Points, in no order, along strands that fork and pass close to each other.
In the rows, zero is written as 128.
Two points are linked if the straight distance between their rows is under 160. Some points are linked to none.
sunub: [162 118  83 168 136 114 144 107 127 134 129  96 149  75 140 138  76 133
 102 163 107 138  90 109 210 163 121 140 132 136 118 132  72]
Potab: [146 127 148 165 142  63 129 129  88 121 144 132 123 125 211 145 108  99
 145 134 185 140  73  98 193 109 156 142 125 144 144 100 109]
kizoz: [113 162 153  96 144 167 137 136 136  97 102 109 136 164 150 109 174 111
 141  94 173 119 165 154 125 173 139 109 122 125 108 119 123]
nov: [117 171 121 147 160 176 136  75 139 130 116 108 147 107 156 110 112  98
 121  90 127 126 131  94 172 124 131 123 181 144 145 108 181]
mas: [149 127 211 111 158 136 150  95 139 127 114 127 138 143 139 137 129 112
 152 125 100 123 114 110 134  76 115 132 136  58 138  92 126]
raf: [106 175 176 122 113  79 101 130  98 142 131 156 123 153 139 144 112 166
 107 119 116 150 155 113  75 154  53 104  98  82 122 131 127]
sufim: [123 100 129  81 112 201 133 125 137 136 108  88 131  91 101 137 194 134
 151 157 104  93 155 157 112 133 171 100 138 112 100 103 146]
kifer: [106 139 138 186 129 128  95 118  91 144 112 115 132 121 126 162 155  71
  92 150  73 155 152 126 109 101  62 143 142  80 160 145 143]
gatug: [122 132  98 162 118 168 159  95 136  85 164 106 146 122 174 100 151  76
 148 111 163  97 143 131 153 102 175 126 168 155 137 154 183]
moz: [171 143 120  78 108  91 145 155 125 159  83  95  96 141 163 123 123  87
  71 168 162 105 101 132 168 165 156 121 149 130  92 105 122]
vegof: [155 103 114 127 147  98 139 100 149 125 117 167 169 119 100 180 141  99
 104 175 136 108  95 170 149 117 158 121 121 138 125 149 110]
Zofif: [173  96  90 137 130 156 129 126 124 135 117 131 106 114 184 107 156 114
 101 119  91 122  67 169 169 135 106  95  84 104 144 136  96]
nek: [ 96 203 164 132 133 100  80  86 111 146 100 194 124 125 191 163 122  99
 154 122 165 143 116 144 135 168 109 139 158 125 119 106 166]
Dek: [143 172 104 133 125 116 155 148 145 152 157 103 117 204 146 116 107 107
 136 129 110 141 129 150 146 116 162 131 146 204 125  93  87]
Buku: [172 166 136 156 143 115 162  88 155 126 152 149  65 175 103 132  91 157
 165 113 102 111 126 169 138 153 157 101 105 156 146 122 130]
dis: [154 101 153 100 114  82 138 110 169  99 198 146 122 129 108 125  93 153
 109 140 154  93  98  88 150  98 157  82 125 101 110 164 143]
fined: [141 161 164  98 122 124  72 170 100 167 104  78 122 125 109 147  96 139
 120 127 134 107 162 112 130 169 124 137 129 183 139 107 130]
Temoz: [101 107 133 150 110 116 179 139 146 178 160  71 171 137 122  90 170 184
 139  98 112  93 156 119  75  75  92 159 110 137 123 151 134]
dezez: [178 161 181  94 187 125 120 142 129 134  47 111  76 123 108 153  77 121
 149 120 136 116 155 136 141 189 158 176 130  63 139 114  83]
daro: [171 151 203  58 160  85 117 152 100 138  85 166 154 109 131 143 143 150
  76 129 174 144  99 117 124 146 104 109 142 129 128 110 125]
sigi: [138 140 150 134 121 112 100 135  92  92  74 202  76 133 107 142 152  92
  92 155 149 139  92 145 136 107 135 115 151 142 118 100 141]
mugu: [124 170 179  98 153  51  85 158 111 108 162 140  82 146 132 166 105 157
 120 123 196 128 124 109 131 156 172 128 168 109 123 139 125]
rek: [156 135 114 129  59 119 165 148 120 102 149 143 146 104  53 124 135  95
  89 136 103 126 180 171 107 102 111 112 108 161 126 172  86]
nezaf: [ 72 145 151 134 101 160  98 109  99 114 118 154 111 168 100 158 150 117
 187 135 134 134 150 133 118 102 130 122  95  73 122 137 118]
fevo: [148  92 154 142 158 135 147 150 160  89 154  76 119 106 157  97 128 134
  97  85 113 133 117  92 172 183 114 123 129  69 126 152 128]
zagu: [107  53  61 157 132 148 134 168 131 127 155  77 126  78 112 139 179 172
  90 116  67 134 114 137 116 150 128 113 144 139 126 130 116]
sumu: [ 64 121  85 167 115 116 118 109 131 131 200 168 168 165 153 118 134 157
 152 132  98 125 173 153  74  62 118 148  87 174 114 130 116]
Ris: [172 111 128 113 103 110 144 159 129 102 104 148 166  98  80 153 123  50
  74 156 143 113 161 154 175 118 129 119 152 147 100 144 102]
Doro: [165 170 128 114 127 135 134 109 131 114 131 142 141 174 160 123 102  96
 132 145 104  95 149 129 150  86 153 122 101 154  94  98 116]
Gofu: [156 121 196  72 148  77 115 167 114 151 125 136 119 111 141 150 160 137
  94 117 141 140  79 140 104 147 107 121 115  42 152 148 115]
sak: [153  70 143 143 138 174 127  99 109  78 196 109 148 154 148 113 146 152
 114 137  76  91 114 129 102 102 105 126  86 128 125 159 102]
beko: [ 89 145  69 123 119 146 146 124 153 129 134 161 139 158  82  99 109 177
 125 143 101 140 162 109 135  73 169 111 141 175 100  88 105]
Lole: [119 153 102 186  81 114 119 125  73 151  66 167  93  83 100 152 119 120
 128 154 134 152 114 118 129 119 124 133 153 163 127  98 163]
Loti: [108 126 192 168 129  80 101 145  87 123 127 119 153 100 120 173 148  89
 129 129 144 109 178 116 110 121  98 155 131  99 130 133 165]
tar: [135 143 140 114  96  87 149 180 108 147 140 116  97 176  94 110 106 146
 140 137 148 153 117 138 133 122 130 127 111 188 122  63  68]
Kog: [125 105 105 101 144 124 140 167 148 122 124 100 140 117  87 141 162 118
  56 120 145 128 131 145 123 190 120  85 168 135 127 183 156]
sibu: [125 139 168 142 129  88  98 118  90 119 163 128 138 143 205 139 117 127
 177 156 142 145  96 134 134 118 153 172 104  90 124  84  74]
safu: [152 138 136  85 100 190  89 112 106 156 105 133 119  74 167  98  93 130
 125 140 113 142  94  88 116 129  65  91  89  95 151 142 169]
baf: [133 139 126 164  78 116 184 114 129 166 170 125 172 132  89 115 139 152
 117 122  84 124 168 148  78  96  91 133 102 158 139 182  99]
Zuku: [108  96  93 104  97 156 112 101  93 114 143 135 175 101 158  82 136 142
  95 169  95 156 107 135  36 116  97 138 136  93 124 116 145]
beliz: [ 87 136 125 172 154 137 141 101 133 129 156 149 122 184 123  95 117 165
 157 143  61 133 178 145  52  68 110 156  97 109 124  89 134]
zusit: [ 76 100  77 126 114 135 147 150 148 172 133  97 158 143 105  84 146 184
 110 121 104 122 149  71 111  78 131 157 133 159 129 107 129]
Mosi: [147 129 123 185 171 120 126 154 137 113 112 106 124 164 146 112  91  98
 137  74 131 103 138 147 136 113 144 189 107 182 172 137 119]
Vovi: [ 89 131 133 138 172 101 114 105 200 159 162 128 190 159 124 101 104 121
 155  91 126 133 145 151 116  83 128 190 117 101 144 144 119]
Bafe: [134 174 156  62 114 147  84 115 114 163  93 126 152  96 117 104  68  82
 101 154  95 163 114 114 124 139  76 141 122  87 154 138 142]
reded: [ 98  74  99 110 148  82 109 158 156 138 148 134  92 144 110 123 148 193
 104 111 125 130  80  92 133 123 141 105 102  71 113 120 134]
rola: [183 119 130  84 168 189 112  93  71 135  76 147 121 102 185 126 112 143
 117 177 130 121  51 103 112 140  67 104 136  94 148 127 151]
Mutu: [145 188 164 121  92  81  98 130 130 131  90 167  42 145  87 141 127  64
  92 120 151 148 107 153 144 120 141 119 192 181 128 134 174]
losi: [111 155  91 127 132 125  96 125 177 207  83 185 130 114 125 124 123 116
  93  88 107 124 130 153 138 108 121 143 123 159 131 138 168]
nomo: [142 171 197 118 162 117 106 144 127 160  93 103  79 113 123 131  79 143
 134 108 119 110 158  80 159 167 133 141 119 100 134 113 147]
Savet: [157 160  81 184  90 152 183 115 105 134  90 123 127  91 109  63  83 125
 122 109 108 177 122 126 131 154 123 152 102 130 157 118 104]
Kod: [170 106  75  92 157 208 132 127 178 146  69 117 101  57 151  98 115 107
 179 122  67 123 109  99 178 128 121 124 137  66 128 116 118]
kora: [159 123 108 180 103 156 170 117  73 117 133 103 182  97 123 139 124 103
  80 185 131 135 114 102 163  79  81 122 137 183 143 161 112]
Boz: [125 150 103 136 178 193 122  78 145 142 112 131 146 169 126 166 104 140
 121 140  85 125 122  82 170 125  92 121 131  99 144 164 109]
viset: [154  87  95 130 157 143 128  98  91  69 143 104 163  93 159 146  79 148
 105 186 150 117 107  96 173 168 125 117 104 126  95 158  82]
Bida: [126  49  68 178 162 133 143 134 120 112 107 107 139  96 119 127 149 195
 119 141  95 122 100 111 121 150 126 171 135 101 137 104 102]
kor: [123 144 129 128 143  76 152 107 152 139 182 105 140 139 118 154  84 165
 176 121 193 115 124 143 147 192 160 143 154 168 109 124 124]
rasi: [131 132  43 154 149 165 179 110 155 124 100  82 145  98 133 114 123  97
  90 139 104 132 158 123 194 164 159 135 135 135 110 132  93]
Saz: [107 183 163 123 101 105 138 111 146 177 136 123 129 162 125  69  92 118
 130 119 130 146 149 106 112 105 115 147 137 114 107 109 169]
lobub: [ 91 113 124 114  77  97 134 169 146 181 165 158 160 151 137 105 162 138
 155  94 170 144 107 138 104  69 110 117 128 203 141 133 144]
Tufu: [168 117 142 118 128 105 210 101 102 127 110  92 147 130 103 154 121 125
 109 177 206 103 113  89 157 169 147 131 142 139 119 172 102]
voza: [110 171 106 133  65 134 119 116 107 172 116 120 123 170 136 121 155 135
 105 132 110 142 151 129  91 133  58  86  83  87 130 161 104]
tumu: [ 80 191 156 124  82 116 109 103 123 148 104 197 132 139 135 146 133 110
 201 117 157 128 163 157 126 126 124 131  98 135  99 116 151]
Sil: [122 158 131 119 132 121  72 149 135 136 111 175  94 191 120 130 135 106
 114  99 152 110 138 116 155 109 119  89  89 167 158 167 124]
nosip: [186  63 118 132 143 131 129 134 155 123 119 143 117  83 173 123 124 107
 150 112 118 102  70 192 153 144 162 145  74 122 133 103  92]
sivim: [111 144 182  89 117 137 113 114 123 197 128 127 123 160  94 184 153 187
 176 161 124 124 100 154  81 144 108 127 120 164 168 125 155]
Lizu: [130 172  96 140  85 107 136 142 110  81 174 162 144 143 167  91 114  92
 115 118 148 115 188  91  58 106  86 134 134 208  91 129 167]
Buf: [158 129 190 151 130 105 141 123  76 119 144 105 173  98 157 149 125  80
 100 154 156 112 120  93 132  89  85 150 135 163 148 129 140]
latu: [100 102 162 130 137  99 106 135 148 140 143 142 177 116 142 108 111 167
 172  84 120 125 131 151  92 122 103 179  70  69 155 136  90]
Bobad: [173 124  99 140 189 149 151  69 100 125  27 180 121 111 128 114  97 146
 110 142 157 105  88 148 108 160 118 159 143 131 146  98 164]
zokoz: [113  61 119 153 142 153 148 147 163 112 129  81 109  71  81 162 171 135
  88 123  89 112 176 134 127 173 133 105 137 101 126 169 154]
laga: [138 107  88 145 126 165 167 130 130  72 169  80 111 159 137 152 164  65
 121 152 135  90 160 116 167 119 193 109 168 155 105 181 149]
Por: [144 127 136 145  98 135 177 107  73 158 108  66 161 172  96 142 154 129
  95 182 154 133 127  69 138 114  91 133 129 146 151 159  93]
Gadu: [126 146  96 165 130 170  87 109 108 144 116 132 130  80 157 107  96 115
 157 116  70 145 121 175  94 134 130 165 153 161 163  93 176]
nimil: [154 181 150 106  63  56  97 158 112 142 111 190 114 127 145 142 120  66
 112 168 155 102 149 146 113 131 107 132 117 167  82 144 141]
sok: [177 103 138  68 166 119 133 125 184 161  77 133 118 111  77 126  90 127
  93 121  97 116 129 126 161 138 182 126 149 106 119 126 119]
lusid: [156 155 154  81 182 142 110 107 110  94 123 154 127 119 135 153 116 170
 151 118 155 172  75 114 139 180 144  85 138  75 170 114 123]
mudit: [136 128 166 111 168 134 106  96 119 143  43 210 128 119 133 117 123 164
 129 101 137 133  86 102 100 112 101 150 137 121 150  86 189]
kezef: [122 116 131  95  95  57  95 149 133 158 132 147 104  91 129 150 146 148
 118 146 149 134  82 115 143 143 141 109 104  57 110 125 116]
gepo: [150 131 157 129 171 122 151 126  95  90  63 126 110 117 148 136 132  54
  99  97 174 169  96 161 150 200 135 131 182 103 136 105 130]
Badu: [123 113  95 199 111 182  88 107  89 135 129 121 145  92 162 106 115 126
 144 128  51 130 125 141  97 124  83 189  85 134 167 142 107]
doset: [115 125 186 102 136  77 142 191 115 167 148 111 117 215 118 146 177 150
 143 122 178  92 143 128  85  93 115 135 125 157 134 130 151]
fepuz: [115 130  90 113  75 119 111 136 105 106 104 215 145  82 125 117 174 116
  77 145 145 116 168 134  79 104 108 110 107 170 102 150 174]
Putik: [135 139  82 140  48  95 127 172  72  99 128 169 137 117 162 119 153  66
  99 147 178 113 167 121 101  96 107 118 126 188 105 140 134]
refu: [149  65  95 117 132 209  90 153 116 104 117  96 150 111 154 110 147  95
  66 149 111  85 137 150 127 100  91 134  93 110 144 208 131]
tev: [131  86  90 179 157 139 158 153 136  48 142 100 131 151 104 102 111  84
 111  85 161 121 162 128 136 121 153 176 159 152 156 169 105]
Gode: [ 95 120  74 172 137 180 134 131 151 155  36 147  77  79 101 157 168 109
 163 114 116 137 153 129 186 126 156 134 151  89 136 131 138]
nodi: [ 67 145 113 128  84 164 117 130 135 153 117  79 131 111 102 143 143 145
 186 122 126 148 147 131 150 146 115 145 108  76 125 126  81]
gobif: [103 124 151 132 151  90  88 116  79 116 133 179 135 118 141 136 109 159
 140 146 161 137  98  79  78 122 117 134 124 132 151 110 185]
rom: [142 140 138 139 137 123 143  75 114 139 153 124 107 123 105 197 111 159
 118 184 126 119  71  85 153 161 148  93 139 103 148 157 158]
Tagit: [115 105  91 104 149 200 119 151 169 152  97  97 116  89 118 116 126 149
 161 108  35 137 163 124 136 121 142 142 130  79 111  65  91]
Mudu: [130 107 108 101 107 160  94 140 126  82 168 129 131 104 103 117 136 124
  97 126 151 132 107 135 107 154 112  80 135 144 147 176 156]
bupop: [152 115  98  92 164 168 132 139 132  83  97 107 127 126 198 121 138  66
  83 135 137 113  99 157 177 161 134  99 107  82 102 157 106]
boke: [ 28 138 138 200 116 124 154 131 131 150 191  89 113 162 145 105 174 137
 168  78 130 150 172 119 116  85  98 133 153 102 140 112 162]
Dul: [110 145  82 153  93 105  95 189 170  92 197 139 105 128 170 153 141 109
 157  74 144  98 187 143 158 123 137  83 113 184  85 131 125]
veva: [121 149 190 101  68 113 154  93 125 145 173 157 194 148 118 143 143 153
 155 151 164 134 149  66 113  95  87  96 127 188 127 166 149]
gur: [102  94 141 159 129 165 111 113 128 161 185  96  90 142 122 106  97 192
 185 114  86 130 103 107 113 106 108 155 109 133 172 129 123]
saboz: [128 114 102 123 123 105 113 131 149 122 187 129 172 112 115  80  82 159
 142 107 124 159  97 132 123 127 137 145 142 193 139 103  97]
lumer: [128 129 132 118 146 114 103 144 175 132 140 156 130 105 137 168 100  80
 113 116 120 165 145 139 204 161 159  99 136  97  98 139  80]
Roz: [141  96  69  92 124 234  92 122 109 142 119  68 144  76 153 118 141 106
  82 164  83 115  98 143 119 122 107 133 140  97 141 156 155]
Riku: [102 145  70 141 116 102 122 166 126 153 161 140 153 163 157  98 143 117
 157  87 182 127 137 158  99 131 111 149 118 238 135 127 135]
voses: [139 170 135 159 169  99 171 102 125 114  98 131 119 182 149 109 123  75
 131  81 184 154 115 151 164 157 155 138 179 167 125 102 143]
ruv: [ 65 119 122 160  89 123 115 137 164 126 249  91 121 148 146 124 147 160
 161  89 112 130 137 115 105 101  90 113 150 129 122 164 160]
Pofit: [121 106 134 108 108 145  91 162 142 161 134 106 123 170 136 128 182 169
 101 107 100  86 167 123 106 109  82  92  67 124 111 153 122]
budo: [119 143 116 150 167 128 112  73 127  93 149 158 139 140 109 150 111 157
 121 144 121 170  57 101 149 147 106  99 145  89 178 165 128]
Saru: [129 175 168  70 138 153  80 106 117 105 108 142 130 158 137 101 116  66
  90 164 127 151 108 120 111 117 115 111 164  89 128 135 161]
volo: [116 157  98 191  89 115 180 130 102 164  80 152 108  93 122 113 179 135
 119 130 118 123 152 152  90 110 123 139 137 151 124 105 178]
Fole: [109 136  37 104 121 116 109 119 188 129 148 124 123 146 107 136 113 144
 115 136 123 107 148 120 163 135 184 112 154 188  95 119 144]
kiro: [ 99 140 126 177 131 169 143 134 100 129 125 112 143  87 115 126 165 148
 145 101  97 150 169 149  64 134 120 130 148 157 157 100 165]
nol: [127 158 179 132 109 121 191 103 148 144 133 132 173 150 108 154 196 147
 140 106 175 119 142  87 134  93  91  65 161 158 114 140 147]
muv: [127 122 148 109 152 106  82  95  89 144 124 120 180  99 133 155 107 123
 139 168 133 113  92 130  60 152 108 185 155 121 163 127 177]
ton: [ 94  91 158 155 110 128 108 150 139 124 169 101  98 112  66 166 169 141
 133 105  71 128 163 143  87 116 104 109 125  74 131 162 121]
dib: [104 129 165 127 122  86 161 170 170 178 170 138  93 184 148 132 154 134
 173  82 188  91 149 158 129  70 131 135 118 194 100 136 144]
paliv: [107 143 162  57 152  58 131 176 135 144 156 118 137 211 125 112 123 197
 118 132 204 116 134 120  62 141 115 146 127 163 124 131 121]
pes: [101 134  93 199 126 141 129 110 120  99 132 138 148 120 131 118 153  70
 108 118 115 168 140 125 151  79 116 141 153  93 152 157 126]
pupag: [145 135  93 131  87 142 161  85 154  94 135 114 118 109 109 114  92  57
 112 155 128 125 141 173 137 163 189 131 146  87 106 162 155]
fano: [121 106 168 131 139  65 138 175 109 125 155  81 124 164 140 136 118 139
 159 129 116 154 147 131 137 124 147 166 120 111 104  49  59]
Riz: [153 138 147 133  68 117 132 167 136  91 199 123 125 141 153 131 137  81
 152 112 101  87 181 134 134  84 144 103 107 162 101 126 107]
bakuz: [160  96 183 120 196 110 146 140 139  96  53 150  91 133 132 148 147 111
 132 107 190 136  88 185 151 178 201 151 141  82 147 102 101]
pul: [145  90 104 120  83 204  84 122 100  68 162 149 165 104 145  86 140  84
  96 158 144 123 119 136  99  91 116 109 106 149 151 209 127]
Kude: [162 114  90 117 134 158 141 115 123  87  78 137 101 119 104 102  66  59
 102 179 123 123 118 155 154 121 164 162 147  83 132 136 132]
Fisi: [117  91 139 124 179 118 117 147 151  94 136 125  74 157  79 119 129 167
 128 117  87 152 121 117 111 112 157 112 134  85 117  78 122]
sufur: [164  99 105  96 184 179 102 145 150 134  94 106 149  90  92 110  86 142
  73 116  86  99 158 105 144 126 111 125 118 124 124 142 128]
pek: [145 102 124 120  98 139 127 121 102 132  71 142 126 111 118 106 119 129
 127 158 137  93 124 146  93 127 125 151  69 116 129 131 127]
paf: [122 132 119  93 148  29 106 159 107 111 197 140 170 173 150 131  77 178
 110 131 166 124 120  95  79 146 111 158 130 155  95 120 109]
tedu: [120  99 120 124 136 174 105 147 133  88 152  54  73 140 122 134 135 104
 113 159 115 105 142  79 169 140 167  95 138 127 108 141 150]
bof: [115 149  84 146 137 126  95 147 126  87 134 162 108 144 157 156 133 117
 125 107 136  77 178 114 173 142 139  93  93 139 107 168 141]
kap: [ 29 143 137 150 144 142 121 157 156 172 162 119 118 162 104  99 118 156
 182  79 180 151 153 118 142  87 103 136 139 146 157 143 157]
tekof: [158 142 162  70 176 143  89 140 103  73  82 140 103 124 182 130 116  38
  90 141 146 147 108 149 155 155 141 131 153  64 106 121 129]
bakov: [164 134 109 125 159 164 165  81 108 108  54 160 131  92 165 120 131 117
 122 158 154 145  44 143 137 164  90 110 159  67 157  99 162]
Siru: [142  84 130 124 184 135 141 143 198 146  85 118  74  87 128 140 136 154
 160  80  93 130 117 165 126 200 139 132 119  69 140 136 143]
zaleg: [102 159 103 160  89 126 162  94 103  98 155 201 155 164 139 114 112 160
 165 157 134 124 200 110  69  92 129 145 111 194 100 115 147]
gasip: [ 97 135  34 128 125 158 146 138 169 166 110  91 139 101 139  73 135 144
 114  85  81 127 170 125 138 124 157 151 118 125  96 111 115]
tetu: [148  77 126 126 101 184 202 107 136 117 116  94 169 116 123 117 209 139
 146 158 126 102 129 133 130  96 169 112 105 102 108 134 121]
faza: [112  70  95 159 161 109 156 155 150  41 164  91 140 127 155 110 129 110
 131  92 160 134 126 122 150 180 159 135 133  94 127 156  91]
vofim: [127  73 116 165 159 133 125 110  99  77 152  84 168  70 159 189 145 137
 106 162 108  91 161 123 149 187 111 145 122  98  87 162 106]
lig: [131 135 142 110 145 151 116 124 135 106 147  70  62 151 119 118 109 120
 140 125  95 158 110 128 143 150 177 103 166  98 120  71 137]
mok: [101 120  64 155 112 179 198 130 124  84 139 122 131 130  84  96 171 167
 119 120  86 152 177 128 119  62 172 114 132 167 132 133  95]
Gezo: [188 109 149  89 160 142 127 129 147 105  59 140  83  99  83 146  78  89
 123 161 119 121 137 170 138 167 184 139 146 126 103 111  96]
Vud: [125 124 175  92  95  99  92 110 119 119 194 116 107 143 133 116  90 180
 155 140 148  91 115  32 136 104 124 111  86 102 106 159 128]
nal: [151 125 164 117 141 151 145 104 101 172 113 104 118 132 125 195 174 123
 150 164 133 110  94 127 138 167 130  97 141 150 158 118 154]
Boviz: [ 77 146  67 164 140 137 149 124 190 181  82 177 126 115 118 149 169 141
 153  83 114 135 145 167 166 132 135 114 140 119 128 120 145]
zereg: [ 99 156 144 148 159 108  98 142 121 152 116 144 144 178 149 117  92 113
 162  99 168 127 152 146 121 106 126 190 130 242 138  98 138]
sos: [113 117 131 153 163 115  99 115 154 124 106 156  81 118 134 187 131  94
 167 141  76 142 111 166 142 134 153 157 158  56 137 111 134]
Rasod: [150 104 142 109 133 204 158 105 179 125 118  90 139  78 137  86 145 117
 135  83  90 137 129 113 175 138 111  95 111  45 128 150 131]
zogu: [ 93  94 101 148 113 187 207 109 155 119 131 108 162 141  95  99 205 155
 146  95 138 137 152 113 133  69 147 109 128 108 142 164  98]
Gafi: [ 94 122 101 165  92 191 159 149 111 129  53  86 117  82  95 128 187 118
 141 109 103 169 171 113 146 146 130 132 123  58 140 128 120]
vavuf: [195 101 170 144 151 119 183 129 132  83  87 149 114 114 113 136 129  96
 150 109 191 118 107 147 184 137 210 122 111 136 129 107  92]
Tilaf: [150  99 164 111  55 102 119  93 114 148 174 147 147 144 145 126 116 192
 132 168 128 107 115  60  81  94  86 107  63 164 131 186 138]
rade: [174 134 163  88 131 108 111 143 135 138 133 161 128  97 150 119  96 139
 144 103 120 138  99 176 158 138 134 126  64 135 131  92  75]
misu: [142  89  95 118 111  66 118 125 137  84 146 175 107 124  69 161  87 145
 113 173 146  93 116 115 143 120 170 106 127 147 114 164 123]
pefem: [ 88 107 161 126  83 114 101 189 157 119 218 104 134 134 120 147 160 116
 153  97 107 136 175 153 108  71 124  98 149 123  98 137 126]
Gutot: [113 128 101  85  96 226 102 118 118 128 112 107 134  89 119 108 161 136
 112 163  57 133 152 149  74 112 109 107 137  75 104 119 144]
des: [116 118  64 135 103  99 117 161 163 128 164  99 115 125  87 137 103 104
 120 132 150 104 163 114  99 114 169 145 205 193 110 137 171]
tinu: [173  89 123 157 109 119 203 148 130 109 117  85 128 128  80 133 112 106
 139 147 162 112 111  98 179 119 171 138 134 163 129 136  89]
sesi: [151 120 126 116 150 140  83 132  83 154  91 102 110 136 157 134 110 183
 147 138 136  90 125 105 113 163 137 161  80 202 141  73 111]
veka: [102 139 114 139 120 114 129 102 173 144 125 127 191  96 104 103 106  75
 146  97 140 164 103 156 148 110 133 157 149  93 154 144 124]
dufe: [167  60 115 149 196 133 152 139 142 117  87 120  85 107 126 145 152 172
  93 116 117 106  88 129 142 169 140 124 135 125 140 108 145]
nifa: [ 75 119 166 163 109 131 107 148 111 141 169  62  92 132  80 127 118 194
 210 109 136 149 135 113 135 146 118 155 111 101 143 110 100]
bapir: [103 173 108 115  92 134 129  84  95 105 153 128 149 179 142 123 111  68
 114 191 156 167 123  96 104 131 133 120 163 133 120 126 155]
giv: [135 132 186 114 162  98 118 119 135 140 176 104 158 140 169 126 116 202
 142  94 124 119  97 119 127 158  78 139  87  66 126 154  75]
Subuf: [132 118 134 108 114 143  77 192 106 136 136  68 140 145 111 105 143 138
 104  92  94 127 144 133  96 134  98 131  99 175 149 119  99]
poka: [ 94 162 155  97 118 127 123 102  91 116 154 141 143 184 142 134 165 123
 174 158 170 169  93 119 133 124 150 104 165 140 139  86 122]
Viza: [140 225 196  73 116 100  73 120 108 154  79 170  91 127 133 150 118  84
 117 109 171 170  98 162 150 180 129 131 180 173 134 120 147]
biv: [114 138  78 126 108 108 122 119 164 145 124 204 164  83  93  86 124 129
  81 126  96 149 144 162  72  92 130 128 150 174 124 128 168]
zom: [120 175 164  88 151 110  87 151 128 208 136 142  88 180 111 163 103 198
 154 141 103 150 104 177  97 142 113 133 105 166 149  89  99]
Rudig: [142 165 218  76 157 101 138 110 122 132 114 160 163 132 172 127 135 141
 122 130 142 135  93 108 154 107 135 103 150  80  98  58 120]
midip: [173 124 165  77 171 105  77 147 121 152 119 165 105 113 142 136  84 193
 136 125 105 120  95 166  92 138 157 150  96 185 142  73 108]
pid: [147 148 149 132 120  65 176 101 180 144 162 121  87 162 120 146  97 145
 156 135 123 112 133 150 154 187 175 105 127  94  82 123 133]
veki: [142 166 175 127 136  74 138 132 172 131 114 167  67 138 126 185 121  98
 131 109 160 147 147 129 205 178 180  95 145  81  94 131 103]
ragif: [131 126 132 176 101 143 144 100 144 154 159 118  85 142 116 112 118 168
 149 138  89 113 114 110 113 107 147 111 115 180 143 115 172]
kefiz: [146 105 136 111 129 142 139 112 119 118 130 119 167 107 143  90 113 121
 131 150  85 162  81 116 108  95 108 154 127  60 131  74 116]
Diniz: [105 115 114 175 156  89 163 141 116 107 151 121 149 161 120 155 160 179
 120 105 145 132 139 127 108 147  83 117 127 142 124 128 113]
kivag: [106 151 137 132  87 105 154 154  93 106 141 157 138 164 106 128 126 136
 187 131 201 183 116 114 138 117 134 112 129 173 130 104  80]
Ral: [104 126 112  94 135 113 122 104 136 146 121 181 167 122 115  88 104 167
 129 133  85 171 126 152  29 136  97 149 131 142 125  91 164]

Follow the links from the first point to the second, and from the first to the third. Name the last point that the two ways share.
vofim; Doro; Lole | Gutot
safu; zokoz; sesi | Saru
tinu; Kog; Sil | Riz
gasip; bakuz; reded | Gutot
lig; Tagit; tumu | Zuku
bakov; Por; Bida | Saru
Gofu; Viza; fano | Zuku
mok; kap; bakuz | pefem
zom; Putik; boke | pefem
Viza; nimil; Gutot | biv

A fork is a point with three links, a tip a point with one. Leave the first point through the second and follow the links. Name the first fork or tip that comes.
daro; Gofu | nov
baf; rek | nol
tinu; Tufu | giv
giv; latu | gepo
kiro; volo | nodi
nov; gatug | Zuku
nol; veva | zusit
lobub; Riku | gasip
Tagit; Kod | paf

A fork is a point with three links. Follow the links from the first point to the second and name the forks in between, in order.
sumu; zusit | Putik, biv, Zuku, Gutot, beko
daro; sigi | Zuku, biv, nodi
bakov; viset | Saru, tar, Riz, pefem, zokoz, Gutot, beko, zusit, gasip
mok; Mosi | beko, zusit, gasip
Riz; nezaf | pefem, zokoz, Gutot, Zuku, biv, nodi
